A landscape with many valleys, sampled at points; each row gives a point and its height.
From any point a ball rolls to the lowest of the 2 points nearest to it. It stops when none of these is lower. Distance is the straight distance between rows; heights are no part of it.
z990 height 65.8: -25 12 -34 16 -26 -7 -8 -15 13 4 12 -17 10 -22 1 27 30 -2 -43 21 -25 -41
 -10 26
z456 height 20.1: -22 -29 36 20 17 -22 0 -4 -2 -15 -12 6 -12 7 13 -16 -14 10 3 15 0 11 -2
 -7
z892 height 34.3: -19 1 -23 19 -7 -17 24 1 -27 16 -17 -32 3 14 -43 53 21 19 -12 14 24 -15
 -33 16
z834 height 60.5: -12 20 23 8 26 31 -7 8 6 16 12 -5 -21 25 41 -30 2 -25 29 -24 -49 21 -5
 -14
z978 height 50.8: -12 16 14 -5 -25 7 19 -8 39 13 39 24 -9 -13 5 -12 30 12 14 1 -25 -34 -1
 -3
z767 height 72.9: -10 -10 6 -23 -26 0 3 11 9 -16 -12 17 14 17 0 21 6 -2 10 -12 -2 -7 -8 -3
z375 height 56.2: 6 7 -9 4 -4 7 5 -2 -13 52 -4 -7 -7 18 18 -42 5 -19 20 -18 -6 14 15 -23
z403 height 63.4: 1 16 -7 2 -4 -16 -3 -6 0 -9 19 -6 4 -34 -23 4 12 9 -22 7 -6 -27 4 26
z344 height 68.0: 14 19 -17 -28 -22 8 5 -3 16 16 24 4 7 5 -6 -18 17 -9 3 -22 -25 -6 19 -18
z904 height 48.2: -19 -1 45 0 -8 17 17 5 9 2 -33 -17 -4 13 -3 42 -21 44 23 -4 -13 30 0 -8
z174 height 54.5: -4 26 25 6 6 22 3 5 20 0 17 2 -13 -10 24 -3 -1 -7 23 -21 -39 -8 3 2
z819 height 14.2: 1 -2 20 13 -14 -6 -1 -14 -28 19 -18 29 -2 -3 -14 -12 -8 0 12 -4 11 -11
 17 -1
z733 height 33.1: -22 12 50 4 -5 21 -5 1 0 9 -6 21 -13 3 -3 10 4 17 37 -31 -7 21 15 4
z8 height 49.5: 39 17 -30 -11 -1 16 -12 -5 -5 33 -8 8 7 -11 7 -3 4 -9 14 -13 32 19 9 -5
z726 height 40.7: 23 27 -1 -26 31 1 -20 -13 -10 -36 34 11 -8 -31 16 -5 0 6 -4 1 -2 -6 0 32
z923 height 53.9: 18 17 9 -30 10 34 11 18 -22 22 10 26 -5 17 22 -19 -11 1 31 -32 -2 28 -12
 -26
z156 height 26.3: -4 -22 11 14 21 -14 -1 -12 -23 5 -20 16 -7 2 9 -25 -16 2 -4 17 28 17 0
 -14
z357 height 38.8: -28 -29 -38 29 -5 -15 -9 15 -9 1 3 -8 11 -19 -42 21 -10 -17 -49 54 17 12
 1 20
z634 height 45.0: 13 12 10 -21 18 -3 -11 1 -1 7 4 37 5 40 -10 -38 2 -4 21 -9 -13 10 2 -34
z406 height 31.2: -9 -11 -32 9 -23 -7 -7 2 6 32 -29 3 7 3 -25 20 17 11 -30 19 34 11 5 -3
z370 height 23.6: 6 3 -18 8 -14 8 4 18 2 -7 -20 -40 -3 12 33 33 5 -1 -6 9 -18 -4 -40 17
z808 height 38.0: -18 -2 -32 18 -23 -12 26 -2 -22 41 -13 -30 6 10 -51 32 10 27 -17 25 32
 -19 -10 -2
z639 height 32.7: -33 -13 37 10 37 1 7 -8 7 7 0 -16 2 -10 9 -19 15 7 -12 -23 -6 10 8 -4
z81 height 50.9: -28 -13 49 18 5 13 12 -11 -11 9 -46 -13 1 3 8 21 -17 30 14 -10 -3 30 3
 -3
z514 height 16.5: -23 -22 -16 15 -39 -20 8 -11 -12 12 -23 10 10 13 -43 31 -8 19 6 35 27 -1
 12 -2
z993 height 22.1: 1 -16 -41 1 -11 -21 -17 7 16 -19 0 -16 2 3 -23 14 -18 -31 -21 21 15 12
 15 -3
z413 height 57.0: -1 27 15 -25 25 51 22 19 -12 18 44 23 1 23 18 -30 -7 2 29 -39 -31 23 -12
 -32
z798 height 59.7: 4 14 7 -22 12 42 23 12 -2 21 27 13 -4 22 39 -39 16 -7 10 -27 -42 22 -23
 -34
z507 height 42.3: 8 4 17 -8 3 18 6 9 17 13 -15 -16 1 17 -26 19 -2 16 20 -25 14 34 13 -11
z486 height 34.6: -16 -14 -35 27 -7 -13 -2 6 -3 21 -18 -13 7 -7 -33 18 0 1 -35 33 32 13 1
 17
z550 height 53.6: -28 -15 30 4 34 21 21 11 10 -24 19 -16 -15 -13 54 8 -7 -4 12 -16 -7 3
 -23 4
z39 height 28.0: -7 15 45 -2 -7 6 -3 -10 -11 11 -16 27 0 1 -20 13 -10 36 42 -16 10 17 18
 2
z230 height 43.6: -40 -26 -15 20 -1 -21 -7 3 -6 -24 17 11 0 -28 -26 8 -1 -18 -33 38 14 -6
 9 19
z635 height 66.5: 27 5 5 -9 -3 20 35 8 -25 23 -5 -10 4 -2 0 -8 -24 11 32 -11 13 -2 -8 -14
z654 height 28.3: 6 -3 -25 -1 -9 -6 -21 3 2 24 -18 18 2 -19 -15 0 19 8 -32 12 30 16 5 7
z308 height 50.7: -17 0 34 0 33 37 20 20 1 -16 19 -19 -5 -8 31 10 -16 0 18 -35 -14 10 0 -5
z545 height 20.0: 7 11 20 12 18 -7 4 -2 -1 17 -17 -6 -2 -10 -33 -9 -1 26 4 -3 3 14 23 6
z280 height 36.2: 29 11 -27 -29 -22 14 16 -9 -27 6 2 11 28 1 25 -12 -3 -14 3 -19 -15 -27
 -1 -10
z44 height 32.8: 20 13 -44 -6 17 -8 -28 -1 -2 -14 -12 -12 13 -14 -19 8 -1 -18 -33 -3 20
 19 25 4
z669 height 48.1: -18 -10 19 -5 13 -14 -1 -15 -8 15 2 22 1 37 -6 -39 -4 -1 8 4 -8 -2 7 -42
z228 height 62.1: -13 5 -16 -5 -15 -8 8 -4 -1 13 12 4 15 -22 -27 -2 10 7 -26 2 8 -27 12 -5
z974 height 41.2: -10 9 -11 25 -16 -14 21 -4 -10 48 -8 -32 -12 -7 -28 19 19 38 -15 22 7
 -27 -21 17
z449 height 41.5: -8 8 -3 -9 7 5 -15 -4 -12 -43 6 1 14 -16 28 28 16 7 -16 -4 0 -17 -19 34
z577 height 62.2: 0 -1 -16 2 -16 -8 23 2 50 -9 41 -24 -15 0 18 -7 11 -12 4 16 -35 -28 -12
 -6
z531 height 4.8: -23 -19 -36 16 -46 -17 -3 3 -6 11 -5 11 3 -5 -26 29 -5 -8 -2 25 29 -14 6
 15
z604 height 30.6: 12 -11 3 3 16 1 -8 -6 -13 17 -26 18 10 20 8 -14 4 -5 3 -3 21 23 3 -30
z894 height 45.6: -19 -9 -11 8 -28 -2 12 2 -9 28 -12 -4 0 -16 -12 14 12 19 5 -3 27 0 1 21
z786 height 14.0: -3 4 29 0 4 -8 -3 1 8 2 -5 8 -13 -10 -12 -2 9 19 5 1 9 0 -1 15
z314 height 25.4: 23 5 -14 0 -3 -10 -33 -3 -6 10 -11 40 5 -18 -33 3 7 5 -13 18 35 8 8 9
z668 height 60.4: -33 -13 -3 20 -35 -16 2 -8 -8 25 21 9 9 -18 -43 -6 -1 11 -30 29 8 -38 23
 -11
z193 height 23.9: 1 -6 19 -3 20 3 -36 3 -18 -18 -13 37 -12 15 21 -20 9 -10 2 -4 21 28 -8
 12
z969 height 61.8: 10 36 -1 -16 34 34 -11 5 -4 11 34 5 -17 16 44 -31 10 -14 15 -30 -48 26
 -11 -14
z483 height 51.3: 33 17 -15 -23 10 34 1 2 -19 28 -3 21 23 9 7 -11 2 -5 23 -34 17 14 6 -21
z460 height 56.9: -30 7 33 3 -14 37 29 8 11 3 21 4 -7 -17 47 8 8 -9 36 -29 -29 -18 -3 4
z709 height 55.6: -16 -13 26 18 2 -21 22 -22 -17 -4 -18 -12 -1 -6 -38 4 -20 39 16 19 20 5
 8 -5
z572 height 72.1: -1 11 -10 12 5 6 -16 10 -11 2 -9 0 -16 -35 7 6 15 13 3 -8 33 19 -3 52
z433 height 38.2: -33 -27 19 27 8 -9 -6 -4 -8 -5 -23 1 1 -9 -10 0 5 -1 6 -9 21 30 25 14
z881 height 56.4: -6 -9 -1 2 -20 -26 -3 -3 11 -15 22 16 -8 -8 -25 4 -8 3 -13 34 -11 -42
 -10 8
z568 height 28.8: 10 11 12 21 -8 -13 15 9 4 2 7 -14 -21 -10 0 1 -14 11 16 19 -7 -26 -22 20
z509 height 74.0: 18 -7 31 14 31 0 1 -14 -5 4 -48 -11 20 23 -13 6 -13 21 -2 -5 5 26 6 -26
z582 height 39.0: 12 -2 0 -7 5 1 3 3 13 -8 -21 -20 21 8 -25 10 -6 0 -7 -19 5 11 18 -9
z549 height 52.7: -6 -1 27 19 17 2 -19 5 20 -48 8 0 -23 -2 11 17 -5 2 13 11 -7 3 -18 43
z485 height 45.1: 8 3 26 -9 9 19 28 16 6 6 -16 -22 1 13 -10 33 -20 37 23 -15 18 28 -7 -11
z812 height 28.7: -12 11 -11 11 -8 -16 17 10 -19 -4 3 -27 -8 10 -16 40 8 13 2 17 3 -32 -41
 28
z996 height 32.0: 24 -5 -20 10 -37 3 13 1 7 29 -22 -26 0 20 11 1 0 4 -19 13 -22 -20 -11
 -14
z650 height 47.8: 10 9 -18 -6 -14 8 5 5 -11 34 -11 -3 5 -21 -7 3 7 4 10 -25 33 7 10 8
z472 height 40.0: 26 32 -17 -25 0 31 7 -6 -34 -5 8 6 25 3 28 -11 -10 -25 17 -40 -26 -7 3
 -7
z870 height 14.7: -27 -20 1 13 -27 -26 -11 -13 -11 -16 -25 17 3 4 -34 27 -19 13 24 25 29 7
 16 7
z959 height 55.1: 12 1 37 -3 2 10 -16 19 13 -41 -9 13 -9 10 1 29 -13 7 16 -4 -4 11 -14 28
z380 height 36.8: 31 34 19 -20 42 24 -30 4 -6 -40 34 18 -22 -6 22 -10 -5 2 3 -10 -12 14
 -10 23
z745 height 71.0: 13 3 10 -6 -15 1 19 -13 13 33 -18 -9 7 20 -31 -4 6 27 -2 -10 -4 -2 18
 -29
z555 height 58.2: -4 16 10 0 13 16 -5 6 -13 38 3 9 -15 29 29 -38 -6 -18 45 -29 -18 24 3
 -14
z610 height 66.8: 31 24 -33 -40 3 10 3 -13 -5 9 35 17 17 6 -9 -25 6 -19 14 -27 -12 -8 18
 -21
z55 height 46.1: -4 13 -8 1 16 -9 -33 -9 13 -35 26 -2 -9 -19 10 -7 4 -30 -12 -5 -17 -5 18
 23
z461 height 30.2: -3 -7 -1 23 8 -15 -5 -8 3 33 -18 -5 -11 4 -30 -23 -7 -7 11 10 21 38 37
 -25
z422 height 70.6: -4 5 -6 5 -1 1 -12 7 30 19 -12 -31 -17 -15 3 1 27 -2 -18 -19 -16 23 12
 12
z832 height 58.0: -4 -16 3 -5 8 -3 5 14 16 -44 8 -16 5 4 29 12 -4 -11 1 11 -12 -6 -24 8
z469 height 33.3: 18 -16 -47 -1 -12 -8 -18 3 1 20 5 7 -6 -5 8 -11 -8 -29 -29 29 17 15 6
 -17
z144 height 47.0: -21 -18 -8 18 18 -21 -11 -9 -11 -11 28 6 -6 -25 -16 -19 -5 -20 -23 26 11
 -10 18 8
z719 height 47.3: -22 14 1 35 20 -9 -9 -7 28 -34 21 -9 -12 -30 10 26 17 -16 -7 25 -14 -37
 -13 41
z583 height 37.1: 14 18 3 -26 17 28 -17 -2 -13 -58 15 0 15 -15 24 23 -3 -3 -5 -23 1 -2 2
 28
z845 height 69.4: 5 3 34 -14 -5 26 32 0 -18 5 -4 20 17 28 7 -17 -9 15 28 -19 -24 -11 -8
 -33
z220 height 45.7: -11 -9 6 9 -9 4 -12 8 -10 -3 -7 -1 -14 -10 19 -1 -4 -22 21 -20 14 23 7
 24
z234 height 63.9: 19 8 -7 -15 -15 10 26 18 35 -16 36 -22 -11 13 20 4 0 -9 23 -2 -39 -3 -20
 -5
z854 height 60.7: 1 3 21 -28 27 48 2 23 -4 -4 -18 8 8 26 21 15 -6 7 -2 -40 -1 36 -8 -24
z900 height 48.5: -9 -3 -8 19 24 -19 -29 -2 17 -11 11 -2 -13 -18 -17 -15 -1 -23 -23 8 -11
 4 26 15
z138 height 22.0: -5 -6 5 21 -37 -11 10 -14 -34 19 -22 -1 -1 -5 -7 10 -22 2 21 19 9 -24 4
 4
z805 height 35.9: 30 13 -27 -4 8 3 -11 -3 4 9 -22 1 29 1 -32 9 -6 -13 -16 -14 25 4 24 -12
z300 height 43.4: -10 3 -4 -2 18 -8 -16 -16 26 -20 35 4 -4 -8 20 -24 17 -24 -25 0 -34 -1
 12 -11
z221 height 34.7: -5 2 8 -10 13 10 -17 -14 -20 19 -28 31 28 30 7 -16 18 -16 4 -27 7 7 11
 -23
z414 height 58.1: -1 -6 -8 -9 -1 -21 -5 1 12 -17 32 16 -10 -13 1 -10 5 -2 -15 19 -1 -29
 -14 -8
z175 height 21.5: -7 3 28 6 -25 -1 10 -22 -31 20 -18 24 5 -2 -15 -2 -13 25 44 -8 6 -3 17
 -10
z608 height 70.3: -9 -8 -9 10 -21 -8 -16 2 31 -13 -1 -9 2 7 6 11 8 -27 -18 2 -31 -12 10 5
z513 height 43.7: 19 31 -1 -27 20 39 10 10 -28 -17 29 8 2 -11 32 -4 -18 -15 22 -34 -15 1
 -4 -1
z517 height 17.6: 14 9 11 -15 28 24 -9 14 0 2 -8 -8 -6 -5 37 -5 6 0 -9 -18 -1 24 -15 12
z737 height 34.1: -12 -23 -20 1 0 -12 3 5 15 14 1 -14 5 6 -17 -13 8 -8 -23 8 11 11 20 -24
z142 height 40.4: 1 1 13 -14 39 -6 -18 11 19 -5 8 1 -1 0 -8 -14 18 2 -18 -13 1 29 8 0
z330 height 58.5: -33 -13 14 13 -25 -27 35 -14 -2 -5 4 -21 3 -5 -36 16 -21 22 29 8 11 -19
 19 -6
z97 height 48.3: -13 19 1 -1 -18 6 1 -3 33 -3 24 6 5 -17 17 15 26 -3 6 -11 -27 -33 2 20
z238 height 29.0: 20 -2 -55 -15 11 -13 -17 0 -1 -27 12 -22 3 -15 -1 16 -11 -25 -22 5 17 25
 15 6
z732 height 49.9: 11 11 10 -11 3 21 14 9 -9 -27 25 3 -2 -20 25 11 -8 -2 21 -8 -22 -21 -22
 25
z645 height 69.1: 21 10 -33 -16 -31 10 -7 8 28 28 1 -17 -3 13 -1 -7 17 -9 -8 -19 -10 19 17
 -14
z268 height 28.2: 21 -8 -14 2 -30 0 11 -9 -15 22 -28 10 22 7 -9 12 -18 8 -16 22 15 -30 -3
 -16
z916 height 41.3: -2 18 4 -5 36 3 -44 -14 -11 -13 -11 21 15 10 -6 -30 13 -22 -25 -18 -11 3
 18 3
z843 height 65.0: 20 -21 -8 -2 0 -5 30 5 -6 15 -5 -15 9 4 2 -18 -20 11 11 11 26 -3 -6 -27
z815 height 50.1: -12 5 5 25 22 -10 -12 -1 10 -51 21 -8 -14 -23 1 15 -3 -9 3 16 3 -15 -5
 50
z197 height 61.6: 21 -8 -20 -15 -1 -17 0 9 -2 -16 18 3 -6 -7 -1 1 -13 -10 12 12 29 8 0 -2
z973 height 63.6: 16 -20 -14 1 -6 -13 22 6 -9 5 -15 -20 -4 22 7 5 -21 9 16 27 23 -2 -36
 -12
z165 height 51.2: -14 -14 11 0 8 -18 21 -12 4 1 34 7 -1 11 7 -41 2 -4 4 3 -9 -23 3 -36
z70 height 44.5: -22 15 -14 4 4 -5 -11 -1 21 -34 12 -13 0 -19 17 37 32 -1 -21 6 -18 -21
 -24 34
z389 height 54.7: -7 0 24 13 -25 -25 5 -9 2 8 10 21 -14 -8 -9 -4 1 17 -2 33 -13 -45 -15 -2
z365 height 43.3: -18 4 -8 22 -9 -13 13 -4 -12 36 -14 -33 -4 -23 -5 1 19 23 -19 5 11 -7 -8
 21
z210 height 13.6: 2 -16 -22 18 -15 -18 -27 7 0 -21 -17 15 5 5 -34 24 -15 -17 -15 36 19 12
 8 13
z851 height 46.9: 11 16 6 -18 8 23 8 16 -9 -14 13 -3 5 -10 5 9 -16 3 12 -29 -2 -1 0 7
z943 height 48.7: -15 6 -14 4 -16 -3 -19 0 -13 -22 11 -1 -4 -30 17 12 2 -20 12 -14 12 -4 9
 38
z796 height 37.3: 9 -16 -16 4 -4 -19 -13 4 1 5 -3 3 -10 15 17 -27 -13 -24 -7 16 -7 7 -1
 -18
z561 height 69.3: 25 -8 -25 -15 -10 -15 17 2 19 10 -2 1 14 14 -34 14 -4 19 -14 21 22 -8
 -13 -30
z758 height 23.5: -6 7 -4 24 -16 -30 12 6 2 4 9 -28 -23 1 -26 29 -4 14 13 31 4 -18 -28 23
z382 height 40.5: 4 -4 -3 -4 13 -10 -16 -7 13 -6 14 5 -7 21 16 -40 1 -33 -6 5 -36 -3 3 -27
z893 height 64.6: -22 7 -12 23 -3 -17 -4 -11 1 5 3 -6 7 -24 -23 17 15 1 -35 30 -15 -41 0
 28
z392 height 11.8: 0 -15 30 19 17 -21 8 3 12 -23 -8 -13 -18 13 10 -6 -10 11 -3 27 -25 -10
 -17 -3
z101 height 5.0: -5 -12 27 1 13 -5 -9 -1 -14 -20 -15 27 -1 -7 -10 1 5 19 -5 11 30 2 -7 25
z920 height 61.3: -19 -17 -23 21 -21 -23 31 -2 -12 -2 9 -24 9 1 -39 18 -25 -1 9 15 21 -20
 18 -1
z348 height 12.7: 19 9 1 6 20 17 -19 13 -14 -13 -23 -12 -5 -12 30 9 -1 0 -18 -4 9 20 -17
 34
z5 height 71.3: -7 13 -1 17 3 -1 -22 6 12 12 -1 -19 -20 -33 10 5 25 3 -10 -9 3 22 4 45
z659 height 23.1: 18 -2 14 -8 24 -3 14 -2 1 -2 -3 -3 1 9 16 -28 1 13 -28 10 -14 -3 -24 -30
z629 height 53.1: -20 -9 36 21 -9 -7 18 -33 -18 6 -43 -19 3 3 -12 14 -29 31 18 11 -11 12
 12 -11
z256 height 70.2: 33 7 -6 -10 -21 0 13 5 18 31 -17 -13 2 20 -22 5 -5 30 -2 10 4 0 -3 -21
z119 height 60.6: -2 -2 -13 16 -17 -6 20 -8 22 6 33 -23 -10 -1 4 -18 -5 -15 -16 14 -36 -36
 4 -17
z299 height 28.9: 14 0 17 -20 26 18 -32 4 -22 -37 -4 28 -8 10 44 -10 -3 -8 -7 -12 10 16
 -18 16
z705 height 42.1: -33 -14 28 30 16 2 -10 -4 -9 -16 -11 1 -9 -17 17 -2 -2 -18 9 -15 2 11 22
 24
z291 height 60.2: -21 -33 -10 13 -1 -16 14 13 2 -34 -13 -24 3 10 6 22 -15 -7 -1 10 7 1 -21
 7
z616 height 47.4: -33 -10 -26 19 -10 -13 -12 0 -4 -26 23 1 -5 -29 5 15 1 -28 -10 18 13 -16
 7 37
z25 height 66.9: 22 4 -28 -36 -6 11 20 25 9 -11 5 -24 8 14 3 35 1 18 8 0 16 1 -36 -1
z963 height 65.5: 26 12 -36 -27 -20 5 21 20 20 -10 21 -23 -7 7 16 24 5 -4 10 2 -13 3 -29 0
z316 height 71.5: -8 -12 2 -15 -11 -3 -7 -1 20 -33 8 11 12 9 2 -5 7 -21 0 -15 -27 -12 4 -6
z488 height 71.9: 14 16 23 1 7 11 5 -11 0 29 -24 -2 11 29 -26 -14 -6 12 14 -19 -15 14 32
 -35
z160 height 38.3: -14 7 17 -5 26 11 -33 -11 -19 -3 -31 25 26 21 0 -9 18 -13 -7 -36 10 17
 22 6
z209 height 45.4: -31 -4 19 1 -20 -2 4 -1 32 3 13 5 -9 -11 0 7 15 -5 24 -18 -9 -12 15 7
z578 height 69.9: 6 5 -14 -15 -23 10 -4 8 42 16 -4 -30 -4 5 8 17 23 -5 -7 -18 -18 18 3 0
z202 height 18.4: 22 4 21 2 29 -4 3 10 14 -13 1 -14 -15 1 13 -11 -5 13 -8 13 -17 1 -28 -1
z261 height 58.9: -19 -20 -16 23 -15 -19 7 -3 8 3 24 -22 -2 -3 -12 -3 -18 -7 -29 40 -21
 -31 6 -13
z567 height 58.8: 9 0 16 -34 24 30 0 20 5 -29 -10 3 23 10 8 27 4 11 -10 -33 10 20 -8 -1
z368 height 41.4: -38 2 37 4 15 5 -7 -5 31 -7 26 17 -1 -1 0 -14 26 -1 26 -30 -16 0 20 -6
z699 height 67.8: 19 13 22 -16 -15 22 27 -1 -19 21 -1 9 6 -1 1 -10 -4 19 18 -19 -9 -21 -7
 -10
z596 height 36.9: -40 -4 28 14 34 1 -1 -11 25 -12 15 3 -6 -21 18 -18 29 -7 -5 -18 -15 -4
 13 7
z115 height 46.6: 30 10 -3 -30 28 9 -30 2 -13 -25 13 37 -11 -8 5 -6 5 14 -4 0 41 22 -11 16
z598 height 56.3: -22 -18 7 4 16 4 12 8 22 -34 10 -15 -2 -17 48 14 16 -1 -7 1 -3 -11 -31
 19
z466 height 63.3: 26 9 -17 -26 -4 -14 14 11 9 -7 36 -7 -2 -10 -19 -12 -11 -8 13 -10 5 -6
 12 -5
z287 height 43.0: 6 12 0 -4 40 -3 -17 -10 -1 2 -5 -4 12 8 -13 -23 4 -9 -27 -16 -18 6 22
 -10
z731 height 43.8: 31 15 -6 -22 15 -9 -30 -9 -10 -41 28 31 -5 -8 2 -5 -7 -6 -3 8 17 -7 -1
 24
z7 height 68.2: 31 5 -39 -28 -10 -10 13 14 9 -2 -3 -4 17 5 -25 31 1 9 -6 14 40 -10 -23
 -8
z998 height 18.3: 26 3 -21 11 5 -3 -6 16 -17 -6 -30 -21 2 2 13 22 0 -1 -14 15 7 2 -35 22
z988 height 73.0: 29 11 25 -14 30 20 14 3 0 10 -26 -5 14 30 -16 -1 -5 17 6 -18 -10 22 3
 -39
z643 height 27.2: 33 2 -4 -31 37 8 19 -1 -5 12 11 -8 5 1 15 -32 9 12 -22 -9 6 12 -13 -33
z684 height 34.2: -26 -22 5 20 9 -14 -17 -12 -9 8 -16 14 -3 -5 -30 -22 -4 -9 1 2 22 29 35
 -8
z451 height 62.0: 4 -31 0 6 6 -18 8 12 0 -13 -12 -27 0 16 5 5 -28 -12 13 13 9 14 -11 -6
z386 height 57.1: 9 -5 20 -16 15 13 -12 13 6 -36 -34 9 16 12 -2 30 2 20 -14 -9 2 15 -15 15
z455 height 27.6: -27 -19 30 15 26 -6 15 -4 3 -4 -3 -13 1 14 13 -23 0 -11 4 -10 -16 3 6
 -24
z491 height 16.2: -19 -12 44 -1 17 -10 -34 -7 -12 -26 -20 44 -6 8 -6 -10 0 10 10 2 22 22 8
 15
z852 height 32.3: 27 2 -18 -17 -25 15 21 -10 -18 7 -16 -9 30 7 2 3 -5 6 -12 -5 -7 -34 -12
 -18
z373 height 74.8: 27 -2 16 28 36 6 -3 -8 -24 3 -47 -13 6 3 -8 -6 -25 8 -8 11 19 17 -4 1
z463 height 37.8: -17 -23 9 0 21 -12 -6 8 28 -11 -5 -4 -2 5 0 -12 19 1 -30 1 3 22 1 -13
z658 height 27.8: 18 1 -34 1 -28 0 6 8 12 2 -6 -42 -6 15 13 25 5 1 -27 21 -22 -13 -34 5
z518 height 38.9: 24 -2 -1 -6 -37 3 14 -9 -6 36 -1 22 -5 35 10 -31 -1 9 12 8 -13 -12 -7
 -35
z642 height 68.1: 2 0 -23 2 -29 -2 -6 0 0 18 -2 -11 -12 -17 31 -5 11 -18 0 -2 -16 1 1 19
z191 height 58.6: -15 -19 -2 3 -31 -20 3 -10 0 9 12 20 4 3 -36 -4 -24 5 -9 35 0 -35 16 -22
z754 height 23.4: 8 -12 2 6 -35 -5 11 -22 -28 20 -38 19 21 10 -21 15 -24 4 14 22 16 -11 9
 -30
z999 height 29.1: 0 -25 -44 8 -17 -18 -7 3 -1 15 7 -10 5 -6 -14 -17 -19 -36 -20 24 21 9 25
 -21
z90 height 59.8: 11 -13 -13 -19 5 -23 -4 3 -2 -28 35 9 -22 -10 21 -16 -11 -16 5 17 8 -11
 -14 -1
z776 height 12.4: -38 -15 -49 6 -34 -14 8 6 -10 13 0 -1 11 -22 -20 32 23 -3 -30 12 26 -16
 -1 23
z644 height 54.0: -7 -1 2 1 -2 2 19 -3 1 27 31 -2 -15 3 11 -49 8 -15 18 -16 -19 -6 15 -27
z778 height 69.2: -18 -21 -4 13 -23 -4 -10 -5 16 0 -7 -5 -10 -8 36 -8 14 -30 -7 0 -22 -8
 -4 12
z176 height 22.6: 24 20 1 -32 36 24 -4 -1 -5 12 3 11 7 2 23 -16 20 14 -14 -32 0 24 -15 -14
z203 height 52.8: -14 1 19 -1 -41 -10 5 -8 25 12 9 25 -14 6 8 -9 15 11 13 11 -29 -32 -7 -5
z772 height 25.3: 5 1 12 18 -11 -13 3 -4 0 30 -11 -7 -15 -3 -27 -1 -13 12 32 2 16 23 23 4
z824 height 21.0: -3 -8 2 9 -7 -14 -30 -12 -22 12 -16 49 9 -10 -26 -11 -6 -6 -14 17 17 -7
 23 1
z254 height 1.3: 14 -5 7 7 -16 -11 -21 1 -6 -23 -20 22 4 6 -28 22 -26 -3 24 17 18 1 10 16
z222 height 67.1: -10 6 -31 9 -38 0 -9 -3 8 22 2 -17 -7 -23 24 11 24 -7 -19 4 -21 -33 0 19
z907 height 42.2: 20 1 -8 -26 -14 0 -5 -2 0 18 4 36 6 24 4 -34 11 -9 8 -1 -4 4 -6 -34
z783 height 65.2: 14 14 -20 -29 13 8 20 0 -1 -5 41 -9 5 -1 4 -26 -3 -15 23 -30 -1 13 13
 -17
z66 height 35.6: 17 -12 -4 11 -51 8 12 -17 -1 39 -21 -2 -3 26 -5 -14 -10 22 0 24 -13 -18
 0 -31
z504 height 32.9: 21 23 15 -15 34 20 -40 -4 -22 -48 4 14 5 3 28 -1 -12 -8 -10 -17 -1 13 -5
 32
z587 height 52.4: 1 10 20 14 17 8 1 -5 6 -23 16 2 -14 -14 36 -2 -4 -9 11 1 -31 -23 -16 24

For each start below, name the point where the ball stops.
z386: z101
z222: z392
z555: z348
z578: z392
z798: z758
z330: z254
z291: z819
z943: z101
z203: z392
z731: z101
